Each row is a point on a landscape with many peaks, with its height.
From any point a climber takes the steepest step (rise divided by distance) to one of its 2 nearest points. It stops when none of these is higher. Distance is the straight distance between rows; heights are no part of it.
J69 (h 506): [128 119 166 150 118 117 163 134 122  85 118 102  78 153 131  75 136 128
 114 163  88  66 159 121 150 110 140 135 107  95  42 104 128 153 135]
J586 (h 10): [101  98 156 172 100 121 133 107 128  69 154 142 151  79 123  98 106 171
 109 122 132  92 173 117 133 145 105 189  93  79 113 153 114 148  89]
J812 (h 439): [126 105 145 122 142 107  88  90 128  83 150 104 118 128 177  63 159  82
 104 154 129 115 158 118 145 130 137 135 153 109  44 153 145 155  89]
J655 (h 453): [159  84  97 141  90  62 123 111 141  97 132 143 132 137 105 116  42  73
 130 113 146 134 124 166 130 121  99  51 130  68  86 110 156 139 117]
J19 (h 162): [132 152 120 162 107 177 167 131 141  92 109  50 162  99 145 111 124 186
 185 117  78 114 121  87 119 146 132 137  65 129 162 101 112 157 160]
J94 (h 117): [134 104 116 171 128 130 155 163 111 141 120 168 198  94  90 187  95 123
 164 145 100 101 107 120  94 133 172 110 153 151 158  93 103  97 106]
J345 (h 137): [174  98 162 128 121 183 106 140 131 107 127  36 141  85 136 111 149 146
 226 150  90 116 183 109 147 148  95 140 102 138 141 102  83 176 167]
J413 (h 495): [131 111 190 145 155  73 140 106 153 120 125 132  60 180 101  95 123  97
  95 149  81 104 154 146 165  87 140 101 117  80  44  89 149 136 133]
J640 (h 69): [117 136 117 122 101  89 125 101 124 107 152 121  97 108 140  86  88 132
 125 105 157 137 137 111 108 138 116 136 136  89 103 161 164 142 138]
J352 (h 110): [ 97 167 130 138 133 156 128  93 170  93 170 112 175 120 150 120 149 173
 135 139  99 143 140 100 133 191 118 160  86 140 149 137 119 133  92]
J498 (h 314): [ 98 163 124 129 111 142 133 101 146 139 158 143 203 131  97 176 126 154
 150 130 136 121 104 124 124 199 102 115 108 134 232 139 101 103 133]
J733 (h 448): [151  86 151 115 150 104  90 116 137 133 176 100 129 134 113  93 116  86
 147 117 154 162 151 112 136 145 105 105 127 102 117 135 140 139 103]
J764 (h 107): [119 140 122 155 109 152 136 118 133  79 142 112 158  99 133 126 130 174
 155 131 103 117 144 110 111 157 115 165  99 128 128 134 114 133 115]
J431 (h 224): [149 119 117  87 121 181  79 149  81 141 120 110 127  79 175 137 146 107
 161 134 154 157 145 109 108 123 113 184 190 168 139 173  85 142 114]
J566 (h 466): [137 114 179 136 124 137 163 146 114 118  74 107  83 138 145  83 133 147
 121 128  79  83 171  95 140  64 160 138 110  99  88 112 146 137 141]
J889 (h 129): [139 182  90 156 116 164 147 138 121 122 128 111 176  90 161 115 125 156
 145 107  96 131 113  83  84 142 174 177 123 165 145 143 109 137 123]
J822 (h 523): [142 110 191 147 119 109 164 163 129 156 106 155  71 183  79 157 122  96
 117 124  68 104 151 164 166  34 164 114 156 130 100  76 117  87 159]
J786 (h 54): [ 96 140 143 169 116  92 158  90 115  95 186 143 150  89 125  94  75 128
 126  96 126 144 125  89  75 138 148 166 152 110 113 140 137  99  77]
J598 (h 343): [139  82 170  88 149 137 137 167 111 166  61 125  17 161 127 143 140 117
  93 136 159 117 162 171 136  21 111 107 107 125 136 110 109 151 192]
J66 (h 324): [140 105 135  62 159 148 163 173  99 176  57 103  27 162 133 144 167 118
  77 140 151 116 134 151 120  34 162 105  87 164 158 113  96 164 185]
J36 (h 140): [134 153 123 151 123 134 150 120 101 111 136 104 153  80 141  87 130 149
 143  99  70 138 147  71  78 104 171 176 115 132 129 122 124  98 105]
J993 (h 260): [140 147  83  72 131 143 110 150 104 162 141 101 105 147 135 116 149  97
 111 152 164 145 121 120 104 132 150 163 168 166 110 166 113 151 117]
J506 (h 216): [149  57 196 147 125  87 122 132 112 114 131 134 128 104 115 102 108  91
 151 128 113 122 179 112 125  87 135 118 168  91  81  97 133 114 102]
J4 (h 318): [115 105 185 166 140  78 144 101 145 130 191 117 174 136  60 149 101 101
 177 137 102 120 136 136 130 151 105  94 132  95 152  90 101  98  96]
J653 (h 240): [100 154  89 120 111 102 127 122 148 122 119 158  88 169 106 137  86 134
 105 144 170 102 123 178 160 160  58 105 126  89 108 153 149 149 149]
J696 (h 119): [ 81 195 134 124 142 163 111  92 176 129 152 134 136 146 136 154 181 172
 115 151 104 121 130 131 162 201  90 167  79 132 157 130 126 119 103]
J845 (h 150): [156 108 153 146 121 158 127 128 130 105 125  45 165  91 129 118 149 175
 198 124  78 129 156  92 122 134 129 120  91 134 167  87  93 142 161]
J796 (h 198): [119 159 139 126 145 140 160 141 140 128 118 105  70 161  77 171 136 147
 178 138 135  96 142 126 149 131  80 121  59 114 161 123 111 167 187]
J587 (h 578): [142  84 127  90 102 108  74 105 148 101 139 114 151 101 173  80  98 122
 128  92 187 159 123 128 120 172  78  69 134 109 153 148 172 149 142]
J951 (h 378): [142 117  84  98 133  96  99 130 121 140 120 130  66 171 113 103  86  78
  93 130 212 141 133 172 130 114  84 111 135  88 118 154 149 163 169]
J504 (h 358): [132 126  91  71 124  87 124 116 120 149  99 132  44 149 155  99 109 118
  81 126 201 153 121 173 116  85  90 126 133  95  96 165 176 138 164]
J948 (h 106): [127 109 109 170 118  95 150 130 111 151 140 152 198 108 111 144  96  99
 141 121 114 124  79  96  93 142 177  99 165 156 133 105 132 114  87]
J630 (h 156): [140 193  75  94 138 137 162 126 124 151 143  54 119 135 142  89 126 125
 141  93 132 167  80  81  90 130 159 124 117 158 179 135 133 148 142]
J305 (h 455): [147  96 228 139 195 104  80 117 150 160 181 127 119 155  88 140 151  78
 127 115 113 152 164 142 174  86 116 103 143 116 118  83 116  93 111]
J857 (h 525): [171  97 136  91 139 136 121 127 103 136 114  58 119 141 204  48 162  99
  98 137 121 140 149  92  96  58 196 126 162 138  74 129 147 142 115]
J609 (h 574): [160  87 164 136 124 123 145 177 108 154  71 145 113 153 119 147 119 101
 132 137  97 120 131 150 154  35 173  88 150 139  90  70 124  92 153]
J755 (h 201): [158  65 177 140 124 123 106 158 110 112 105 165 119 117 134 118 139 103
 106 135 106  98 188 151 152  86 134 132 174 105  69 109 109 108  99]
J317 (h 238): [ 87 183 113 163 143 103 156  92 116  95 187 155 116 158  70 124 124 118
 136 156 123 104 129 116 103 151 145 175 135 106  76 147 106 121  77]
J643 (h 385): [137  66 123 170  83 105 100 106 173 100  99 178 171 119 140 143  82 136
 109 126 118 134 128 173 169 121 117  72 125  99  98 101 184 121 138]
J262 (h 120): [144 168 113  86 132 193  95 141  89 126 141  61  93 103 168 120 162 130
 166 119 128 168 127 109 106 124 134 212 146 147 171 160  89 157 142]
J947 (h 452): [133  91 151 145 140  94 112 115 177 136 140 140 164 129 110 138 112 104
 135 116 123 144 105 162 167 148 115  61 131 109 122  91 153 106 107]
J74 (h 347): [ 85 126 173 153 162 114  73  78 158 136 174 191 174  97 152 131 150 127
  94 112 121 161 122 150 145 169  99 137 134 140 126 153 152  91  46]
J285 (h 498): [142  97 115  98  98  92  78 107 125  98 138 119 139  92 198  78 102 124
  88  95 172 162 138 111 107 154 106  96 154 112  95 188 185 154 124]
J975 (h 169): [142 163  97 125 139 139 170 161  91 152 112 123 122 143  94 148 176 113
 127 161 117 104 100 113 124 135 182 146 127 181 116 120  94 145 130]
J979 (h 46): [105 111 153 181 119  95 117 104 102  97 176 183 166  80 132 113  92  95
  97 127 134 146 134 107  81 146 115 171 165 120  89 154 137 120  65]
J692 (h 161): [118 112 125 167 135 117 151 146 120 126 137 188 158 117  75 205 124 127
 148 165 121  90 117 147 128 162 117 131 135 130 119 127 112 128  88]
J244 (h 210): [172 132 123  83 131 203  98 166  70 159  92 109 123  83 164 143 171 122
 156 133 122 145 136 110 100  91 167 179 169 176 155 147  85 117 141]
J98 (h 496): [155  82  93 170 106  64 153 119 142 103 100 139 129 149 113 101  63  94
 103 133 116 102 120 153 133  99 147  61 140  85  57  97 183 147 131]
J71 (h 130): [147 124 140 148 135 156 135 182  92 143 107 185 170 108  76 209 144 124
 152 146  77 103 108 139 137 133 171 141 157 173 148  97  85  98 109]
J711 (h 376): [120 135 103 112 127 111  91 110 157 150 138 182 157 139 120 160  96 110
 123 110 180 154  86 192 154 171  62  95 148 124 171 162 159  93 123]
J775 (h 323): [148 109 131  78 137 154 128 158 112 171 119  87  42 156 133 109 159 104
 101 131 171 138 158 138 123  59 144 151 136 140 120 144 116 140 158]
J634 (h 208): [112 126 162 141 148 140  91 101 153 102 158 134 129 138 135 136 193 121
 125 178 109 115 149 144 178 176  94 151 122 132  70 142 117 136  77]
J507 (h 380): [117 117 100 129 115 152  75 130 146 135 117 216 157  62 183 168 131 164
  93 110 152 161 124 178 130 158  90 133 149 143 140 164 163  92 109]
J440 (h 268): [126 161 115 102 128 168 117 115 140 112 117 101  98 103 157 139 143 176
 153 106 128 138 141 107 137 145  78 159  90 128 183 163 121 133 182]
J741 (h 427): [104 205  73 103 133 157 129 112 113 121 131 171  96 119 132 156 114 152
 121 119 184 141  96 151 112 153  90 178 139 136 160 197 145 123 154]
J688 (h 3): [100 129 143 164 116 136 123  86 152  80 157 167 158  95 136  90  82 193
  90 111 142 118 161 102 131 137 118 193  85 108 105 154 158 117 101]
J914 (h 399): [ 79 188  78 103 108 134 119  91 137 108 138 151 137 129 137 118  98 169
 107  99 181 135 101 124  98 174  86 140 129 127 178 193 153 134 135]
J877 (h 291): [139 154  99  67 136 144 175 143 109 176  73 118  72 167 142 139 155 113
  79 119 143 142  88 137  98  60 193 142 129 147 133 141 105 118 155]
J953 (h 428): [185  68 124  75 118 170 125 160  77 151  62  89  85 142 190 121 175 135
 100 167 148 107 164 147 141  82 129 130 147 155  74 145 121 164 164]
J227 (h 633): [170  56 144 145 106 109 136 167 120 155  97 150 147 125  92 132  79  77
 151 124 108 136 128 144 140  58 164  70 166 138  98  78 131  95 132]
J338 (h 223): [ 89 157 134 183 148 114 144  65 138  74 173 160 123 156 118 108 134 111
 110 172 118  89 132 127 135 171 124 149 124 101  67 141 121 141  56]
J973 (h 320): [ 91 138  76 127  98 133  92 121 158 118 140 179 193 138 140 145 137 131
  92 143 156 114  90 153 129 236  97 104 137 164 116 157 146 149  92]
J336 (h 394): [110  99 178 151 133 133 139 120 145 102 115 147 126 109 111 135 104 162
 107 120  91  99 157 126 152 117 114 145 109  69 125 108 139 106 124]
J734 (h 458): [118 200  85 103 145 170 157 135 105 142 116 139  79 139 130 163 132 144
 135 133 164 124 115 128 123 143 102 175 123 141 183 170 127 152 181]
J871 (h 554): [121 103 152 162 132  89 130  80 134  82 141 107 110 164 123  85 137 113
 108 166  99  86 152 136 151 130 130 104 125  84  43 120 128 162 104]
J677 (h 211): [127 127 132 156 141 118 144 128 174 116 124 103 189 162 116 139 140 158
 136 155  79 117 100 103 140 166 135  46  98 132 148  54 127 137 134]
J252 (h 207): [110 143 154 146 145 120 128 115 135 106 149 147  92 143 106 133 158 123
 103 172 107  91 150 124 156 145 127 164 132 111  67 135 127 135  93]
J350 (h 173): [134 163 102 147 113 173 177 123 135 122 104  64 116 117 118 126 120 171
 195 135 113 111 128 101 120 137 116 122  87 135 197 119 101 181 188]
J627 (h 559): [160  80 168 140 145  93 123 154 139 171 148 129 149 150  75 155 111  82
 148 115 114 134 122 149 151  94 178  70 156 150 112  70 117 102 117]
J617 (h 296): [124 121 136 152 142  74 155 122 133 152 201  93 192 150  44 146  92 103
 196 127 124 135 103 111 111 167 129  80 124 131 182  80 104 115 122]
J675 (h 249): [141  94 176 130 131 104 108 136  98 131 160  97 138  76 119  93 102 101
 191  78 129 155 146  67  77 119 130 147 158 115 160 118 110 105 108]
J945 (h 657): [150 151 114 117 110 140 163 162  49 123  95 143  82 165 104 130 134 101
 143 177 125  71 159 119 114  83 159 169 166 135  94 138  91 132 135]
J650 (h 292): [109 128 142 136 128 157 101 133 129 132 149 146 170 100 122 186 153 160
 165 113 126 141 124 130 131 196  81 140 110 145 189 135 108 110 120]
J864 (h 346): [112 170 133 162 150 160 133 124 144 135  90 151 121 112 159 151 164 193
  71  93  58 137 115  97 121 102 186 173  71 140 152 120 147 100 127]
J964 (h 111): [109 183 119  77 151 182 106 133 129 147 149  70  73 146 149 107 174 127
 149 139 144 173 113 104 134 106 104 193 123 156 167 162 104 148 156]
J683 (h 422): [127 100  88 142  95  64 134  94 150 122 137 166 135 155  99 121  48  92
 130  99 157 163 112 201 141 113  88  93 147  84 114 125 167  97 147]
J485 (h 50): [130 152 116 137 111 153 160 145  89 118  87 146 106 106 117 144 124 150
 139 110 100 105 134 107 100  93 156 181 120 119 153 138  98 113 162]
J866 (h 176): [133 102 130 157 126 107 143 161 127 127 118 167 132 142  68 180 126 105
 152 172 100  71 134 156 155 124 116 118 137 112  86  93 106 125 117]
J520 (h 177): [122 163 111 157 142 112 161 112 154 125 140  99 182 149 128 103 128 144
 125 113  89 131  82  80 104 149 185  96 119 142 154  81 140 130 121]
J370 (h 32): [108  68 181 183 118 134 118 115 109 101 145 155 169  90 139 118 138 128
 125 143  96 115 167 107 124 145 123 151 130 133  78 120 104 134  68]
J408 (h 246): [129 115 127  90 140 160  66 137 147 124 112 118 123 106 186 144 210 144
 119 141 147 121 139 152 155 171  87 134 130 155 118 140 139 147 130]
J169 (h 24): [124  57 184 199  91 111 136 128 105 100 147 133 213  54 125 111 102 132
 153 129 106 111 169 101 102 139 118 142 134 123 113 129  87 137  65]
J944 (h 504): [141  94 134  89 126 102  68 105 152 112 178  77 141 152 146  68 115 110
 141 101 180 168 154 104 125 156  73  75 122  90 155 144 160 149 128]
J668 (h 377): [107 103 148 139 128 118  84 130 146 129 152 186 146 109 135 155 145 121
 115 135 141 135 120 149 135 173  95 129 146 137 107 140 128 116  64]
J793 (h 359): [136  65 132 170  82 104 133 113 182 136  98 140 182 137 119 165  81 140
 135 108 121 128  99 168 167 107 112  59 112 101 146  67 168 109 156]
J296 (h 415): [129  69 116 170 114  80 111  93 172 100 131 175 173 115 120 121  88  88
 100 128 127 141 107 158 154 133 122  75 145  99  88 112 163 109  87]
J551 (h 591): [151 151  87  88 104 167 171 156  57 137  72 120  80 158 134 146 165 118
 132 179 143 100 140 133 105  84 170 170 153 164 120 155  85 162 136]
J49 (h 352): [ 78 167 122 126  99 124 101  70 166  92 194 122 179 127 146 101 115 154
 126 104 141 149 121  98 107 198  72 138 106 135 169 171 130 102 103]
J364 (h 266): [132 127 131 112 131 152  93 142 131 139 123 129 134 112 174 125 160 141
 111 137 127 138 135 122 130 139 124 140 150 145  93 143 132 137 115]
J215 (h 503): [148  88 186 125 164  99  98 147 141 172 144 135 101 149  93 115 141  68
 126 127 107 151 142 152 166  68 156  88 161 137 103  78 121 105 118]
J247 (h 253): [ 90 166 125 142 152 112 141  79 124 117 191 111 135 135  96 119 140 106
 156 143 130 110 123 111 130 172 112 160 132 130 117 139 119 126  71]
J72 (h 479): [154  87 139 104 122 120  96 109  93 109 129  97 107 133 183  56 162  74
  98 156 136 134 145 112 110  88 160 117 170 125  52 144 127 151  98]
J217 (h 334): [125 136 119  96 137 115 101 130 162 174 109 161 123 141 142 144 137 120
 113  81 136 173  90 197 182 122 115  83 138 136 166 119 186  69 150]
J93 (h 447): [180 132  88  95 129 132 161 157  59 154 103  80 130 124 159  88 127 108
 136 130 140 135 125  92  66  77 207 131 165 167 108 140 100 139 136]
J907 (h 487): [136 175  98 102 143 180 172 138  90 158  84 101  55 127 120 149 157 154
 141 130 129 106 108 110 113 106 132 174 107 150 188 172  95 172 177]
J700 (h 542): [129 118 142 168 113  79 172 120 149 113 100 131  83 165 103 114  81 104
 111 141  89  95 129 152 147  80 164  80 116  85  60  69 168 133 152]
J64 (h 188): [133  96 160 142 134 106 139 145 111 117 101 171 105 145 112 154 136  88
 114 172 101  66 164 170 164 112 134 124 159 110  33 101 115 117 114]
J828 (h 284): [111 138 127  91 148 106  95 124 131 143 131 121 118 102 172 104 118 136
 115  55 136 191 115  93  84 100 139 135 143 115 175 141 176  80 126]
J739 (h 368): [118 149 121 122 137 160 150 158 138 157  80 131 106 130 159 153 195 173
  65 118  74 121 103 116 122  96 164 164 115 150 141 133 130  98 157]
J765 (h 426): [132 117 173 153 118 125 150 144 149 120  91 140 111 108 130 133 139 168
 126 120  79  97 150 108 131  99 161 133  95 112 117  94 137 112 143]
J949 (h 451): [130 112 147 100 150 118 114 157 129 170 143 176 144 120  75 196 121 108
 147 115 142 141 104 157 152 146 107 134 152 135 165 124 114  91 121]
J894 (h 392): [139 139 116 107 140 163 161 172 105 166  55 163 102 140 144 180 180 142
  80 148 100 106 108 149 123  89 180 138 133 145 118 114 117 111 138]
J642 (h 499): [133 109 140 139 144  97 113 150 161 165 142 139 166 156  67 181 101  87
 149 118 136 139 112 161 157 148 135  81 146 134 154  94 118 111 139]
J991 (h 286): [118 121 146 150 134 136 120 126 129 116 109 136 150  97 166 107 138 130
  87 126 116 141 141 109 107 121 178 137 146 149  82 127 138 110  87]
J197 (h 225): [112 163  89 115 131 118 160 129 140 125 123 154  72 166  84 162  77 146
 135 134 186 106 115 157 135 149  62 119 103  86 161 144 123 131 182]
J919 (h 469): [181  83 117  84 130 182 147 167  82 175  41 103  81 132 162 143 175 134
 119 170 160 107 142 148 125  68 151 102 136 155 131 147 103 181 188]
J8 (h 307): [140 131 116  82 145 132 175 162 117 166  56  77  59 165 150 107 159 127
  89 117 135 142  97 110 121  56 176 110  99 150 157 126 130 156 177]
J536 (h 155): [162 183 102 104 139 181 130 171  91 148 115  90 113 143 115 152 185 113
 171 163 115 109 119 122 134 138 159 157 143 195 149 140  70 161 132]
J59 (h 322): [115  86 106 133 105 106 109 100 168 170 111 179 134 145 153 139  96 134
 104  79 137 165  82 188 186 102 113  61 132 128 145 103 189  69 156]
J269 (h 354): [104 145 129  80 137 111  70 127 164 170 139 174 143 141 120 156 152 113
 108  88 165 164  95 187 161 172  93 111 142 144 189 142 157  82 131]
J375 (h 459): [101 148 169 118 153  98 157 112 136 121 111 143  40 180 128 122 161 122
  74 148  86  97 140 145 168  66 133 115  87  90  72 113 155 128 137]
J772 (h 408): [140  90 189 118 188 103  83 123 149 144 191  87 137 160 104 104 146 104
 148 119 116 164 156 114 151 141 123  89 136 113 120  91 125 122 108]
J178 (h 136): [129 192  89  91 148 203 120 119 153 134 134  77 133 119 157 137 167 133
 150 122 143 166  90 126 144 162 106 162 111 190 208 174 108 145 148]
J139 (h 146): [141 121 115 143 138 144 153 167  98 154 114 164 144 129  55 214 140 107
 173 153 131  95 116 132 124 144 126 133 160 150 150 121  87 117 136]
J799 (h 147): [118 191  90 107 141 153 128 114 127 133 157  80 131 127 147 120 152 139
 153 108 127 162  76  94 126 154 152 160 131 172 172 163 113 139 121]
J219 (h 143): [160 170  90  81 130 213 135 146 100 148  97  64  95 131 162 122 194 114
 150 161 114 141  98 128 123 120 158 180 142 195 152 155  76 177 122]
J915 (h 232): [142 131 125 135 134 128 127 148 165 142 137  82 197 179 104 150 165 132
 154 141 117 120  98 110 159 189 132  40 113 173 155  83 116 165 142]
J872 (h 257): [158 145  90 137 146 127 160 164 142 164 129  85 161 175  65 149 139 112
 172 138 161 113  96 128 141 173 149  60 115 161 171  84 115 178 170]
J25 (h 621): [115 123 175 155 145  84 133  91 131  90 168 122 119 133 110  98 108 122
 127 135 109 121 155 116 132 139 117 125 112  80  85 116 137 120 101]
J881 (h 287): [126 138 142 100 154 147 110 137 130 138 142 100  90 138 130 133 140 139
 148 121 151 131 156 118 124 129  94 138 104 124 162 136 121 141 159]
J736 (h 431): [103 150 136 127 136  97 161 133 163 137 109 123  74 181 127 117 159 137
  86 139 106 100 122 143 164 122 150  86 100 122  94 101 155 138 146]
J127 (h 244): [158 128  89  96 133 160  92 155  98 150 167  88 131 113 147 103 150  83
 165 140 180 164 134 113 102 131 134 157 171 187 121 158  92 165 121]
J266 (h 16): [104  76 175 189  99  96 142 116 125  86 172 145 190  77 102 109  93 146
 142 145 138  97 160 115 117 149  98 150 114  74  95 132 107 128  84]
J118 (h 294): [121 112  89 127 125 134 112 137 139 107 143 133 159 133 141 135 138 124
 129 161 145 107 109 145 142 193  98 105 138 155  96 141 136 177 102]
J187 (h 57): [144 143  90 138 113 139 168 158  81 127  77 151 136 112 115 150  92 149
 140 139 130 101 123 110  98 117 162 133 142 125 137 130 132 121 142]
J867 (h 407): [135  99 111 110 139  94  88 136 123 136 171 125  94 154  96 112 104  76
 143 134 203 149 143 139 136 141  74 110 149  89 107 143 132 154 137]
J762 (h 425): [167 102 107 102 139 169 153 164 115 183  24 131  95 135 160 168 170 142
  88 147 133 116 100 165 137  79 171  91 140 161 136 127 118 128 177]
J33 (h 301): [116 141 128 103 127 121 103 106 143 138 152 145 132  99 181 112 137 143
  90  83 146 175 104 114 117 140 120 120 147 126 148 160 174 102 111]
J239 (h 83): [ 89 154  69 182  86  82 163  97 144  91 142 191 150 121 104 124  27 140
 106 109 156 129 116 143  98 130 128 147 124  83 123 130 157 103 127]
J614 (h 401): [100 139  96 127 122  80 122  91 162 131 154 196 145 158 103 145  69 101
 113  85 151 155  90 193 160 135  89 106 145 100 146 137 150  72 123]
J218 (h 195): [171 123 143 103 138 175 124 172  73 177  77 131 129 118 138 162 171 130
 121 129 103 136 128 114 119  98 180 132 176 185 146 135  97 108 129]
J181 (h 375): [ 81 187 114 123 111 126 134  94 142  96 169 116 128 147 131 101  97 152
 140 109 157 132 132 104 107 172  81 164 112  95 166 155 142 111 140]
J374 (h 118): [143 163 110 162  93 178 132 125 120  68 134  82 177  58 155  95 109 171
 176 121 104 121 135  94 101 151 132 176 117 149 131 136 102 164 136]
J943 (h 364): [111  93 198 164 115  93 141 104 153  95 158 157 150 117  64 155 100 156
 127 122  88 101 161 149 155 128 108 135  84  62 126  85 123 100 124]
J313 (h 329): [112 115 166 145 138 141  76 115 151 113 120 193 127  61 174 140 152 182
  81 110 108 146 169 141 159 130 112 188  88 117 124 147 161  86 105]
J599 (h 278): [127 146  93 151 149  85 168 137 124 141 158 101 171 171  53 133  96 116
 174 135 134 120  87 115 115 146 161  68 120 145 163  87 106 141 158]
J20 (h 393): [164  86 136  91 127 158 113 164 125 134  63  65  78 130 175  94 157 139
 123 160 139 121 174 137 149  92 123  97 115 125  94 116 122 171 183]
J980 (h 61): [108 144 141 150 109  75 144  83 114  79 181 103 131 118 138  63  69 124
 135 101 134 130 130  75  80 136 127 166 132  81  95 149 144 141 109]
J449 (h 181): [148 151 108 103 159 138 149 167  82 191 110 122 117 130 104 144 161 111
 127 124 131 137 112 106 113  98 185 123 158 173 139 112  97 114 136]
J874 (h 534): [148 162 100 115 118 196 166 153  93 132  63 106  76 127 136 132 174 132
 145 153  90  95 132 128 123  88 164 161 115 171 152 147  93 155 160]
J896 (h 342): [144 109 126  72 130 108 147 139 101 154  89 123  19 167 131 106 122 110
  83 138 177 136 141 159 123  50 136 147 124  86 118 156 144 142 177]
J122 (h 306): [147 123 113  70 153 141  96 150 133 160 163  73  77 169 134 106 148 103
 137 126 179 153 158 128 133 115 113 127 121 138 120 134 130 149 157]
J465 (h 481): [177 129 133  96 122 127 153 140  83 135  95  52 127 132 184  52 138 117
 131 111 109 145 131  76  78  72 209 121 147 147 120 115 125 120 136]
J474 (h 98): [136 103 107 161  95  96 155 124 123 133 131 170 180  95 107 139  46 115
 142 116 132 137 100 123  94 127 159 105 151 107 130  88 156 109 124]
J527 (h 333): [ 80 171 111 139 117 139 114  94 163 114 168 162 184 133 116 146 119 177
 123 106 155 139 118 113 106 197  94 130  98 126 186 137 133  92 114]
J707 (h 77): [ 94 144 105 150 113  68 150  95 146  92 141 137 122 141 116  95  55 135
 113  92 146 122 120 132 113 134 106 109 108  75 120 127 171 125 131]
J584 (h 39): [104  90 165 165 122 106 118 122 109 102 140 176 144  84 135 121 105  92
 125 148 123 105 171 140 121 125 105 153 148 101  64 154 118 136  65]
J752 (h 305): [114 145 123 131 132 155 118 120 133 128 122 163 148  92 179 119 145 171
  69 100 106 158 126 105 113 107 186 165 119 151 113 153 167  98 102]
J38 (h 165): [120 185 113 123 154 127 173 121 131 133 158  58 137 128 160  84 143 126
 136 109  91 155 105  67  89 130 186 120 117 160 143 105 119 135 129]
J325 (h 365): [151  83 150 110 129 163 137 176 122 154  45 106  40 131 143 142 153 136
 120 143 136  99 152 163 154  69 125  82 103 131 119 104 128 171 205]
J65 (h 185): [128 166 132 138 130 159 174 131 137 120 136  58 123 151  79 147 138 159
 201 153 130 102 139 121 137 152  88 113  50 130 200 110  84 171 181]
J962 (h 212): [122 145 133 102 154 128 134 142 134 146 142 142  59 172  65 162 127 123
 155 140 169 113 151 172 153 119  72 125  95 102 159 132 114 135 166]
J917 (h 267): [148 120 153 106 141 118  93 139 106 145 158  96 130  85 152 105  97 120
 150  65 139 195 141  82  84 114 126 135 140 119 169 140 133 116 144]
J446 (h 70): [111 157  86 151 110  85 161 108 156 117 134 116 164 140 109 119  62 158
 132 110 156 122  98 108  97 154 133  96 113  99 162 127 148 117 147]
J250 (h 339): [115  85 113 160  90  81 133  99 186 145 127 155 151 178 115 150  75 117
 124  89 105 162  94 177 209  87 114  54 114 112 147  61 175  73 164]
J333 (h 131): [148 181  82  57 134 193 102 135 102 141 114  72  97 111 163 113 159 103
 150 163 170 169 107 134 108 109 132 197 157 187 150 182  95 182 133]
J131 (h 321): [111 121 160 127 130 123  88  98 153 120 153 185 161  87 188 126 118 149
  75  90 134 172 111 136 117 164 109 154 133 124 139 149 166  76  72]
J890 (h 353): [117 113 123 143 127 159  78 156 131 127  96 211 156  60 190 162 152 200
  66 123 126 149 141 144 140 129 120 157 116 148 138 156 171  93 126]
J649 (h 340): [ 97  90 219 144 118  78 115 101 160 114 195 123 150 122  64 147 108 121
 159 122 103 122 162 149 143 135  70 117 100  60 139  97  99  95 122]
J612 (h 440): [137  78 147 114 133 112  73 103 126 103 141 118 137 118 181  72 136  94
  85 127 151 157 141 117 127 143 108 103 151 116  77 160 173 154  79]
J473 (h 325): [106 147 145 150 146 167 100 128 133 103 115 178 147  78 163 127 146 207
  69 102  93 145 138 103 131 113 155 196  78 145 150 140 146  86 115]
J610 (h 128): [100 211 111 108 135 188 108 109 160 137 136 107 126 150 150 146 186 161
 134 107 124 140  93 140 156 188  83 148  88 163 171 149 133 130 147]
J740 (h 90): [112 123  95 177  89  82 144 125 106  96 147 177 174  87 109 129  45 129
 123 121 153 127 120 119  68 141 127 145 151 114 121 140 143 122 121]
J790 (h 231): [147  83 170 150 133 105 104 139  89 132 165 119 145 108  95  92 111  85
 189 123 111 119 171 108  97  94 145 139 162 126 119 122  92 113  97]
J869 (h 412): [123 117 129 120 137 132  87 153 127 153 108 201 136  91 135 191 142 123
 115 121 150 140 124 177 134 150  92 138 163 133 143 132 136  87 111]
J282 (h 151): [132 163 136 172 130 148 162 111 142  90 136  78 169  98 155  89 130 187
 157 102  64 131 123  68 112 131 170 150  84 128 150  93 125 131 120]
J298 (h 349): [103 145  79 126  99 123 109 100 162 122 147 177 200 145 109 157 112 128
 117 116 186 119  86 176 130 214  71  88 130 143 173 156 143 129 115]
J444 (h 193): [140 143 135 173 129 103 161 116 170 114 120 104 170 142 124  99 145 155
 124 135  61 107 113  93 137 148 189  81  99 125  97  61 136 142 124]
J745 (h 276): [135 135 101  92 123 128 149 141  99 158  94 137  89 152 141 121 143 118
  88 147 144 135 117 117 104 106 182 151 166 140 105 154 129 122 131]
J771 (h 254): [ 81 184  94 113 120 123 145 110 163 110 146 139 110 190 120 130 106 132
 111 150 158 102 107 137 143 187  90 110  99 111 122 145 144 148 129]
J356 (h 272): [103 165  93 120 121 137 144 118 133 107 156 117 141 158 129 132 144 133
 150 153 128  96 129 114 149 190 109 125 114 143 113 142 116 146 104]
J837 (h 270): [129 144 118 114 120 173  89 135 114 115 137 125 144  70 151 164 139 173
 166 110 152 152 130 111 124 161  74 158 120 136 172 168 121 139 144]
J994 (h 226): [108 127 133 116 128 166  73 119 174 106 142 126 145 145 172 152 197 146
 119 156 121 113 134 162 188 197  61 131 112 148 114 141 132 149  91]
J699 (h 619): [155 122 115 103 126 138 167 186  69 143  77 175  98 173  91 170 148  83
 118 180 122  90 134 149 139  65 165 140 175 139  96 112  89 112 117]
J751 (h 64): [118 159  74 152 105 115 179 130 105 121 114 124 149 114  99 135  69 148
 148 121 130 122  86 103  81 132 161 111 123 112 152 106 140 134 162]

Where does a climber stop that starts at each point below?
J536 => J919
J696 => J25
J837 => J945
J872 => J25
J634 => J919
J586 => J707
J338 => J700
J350 => J700

Call two points neighbours if one is among the 2 nearest of the other. Go from one point of each pair to the other, from neighbour to neighbour, staying as high as possible. Name the lowest point that can't be avoided.
J587 and J227 => J772
J700 and J642 => J59
J642 and J919 => J473
J857 and J587 => J812
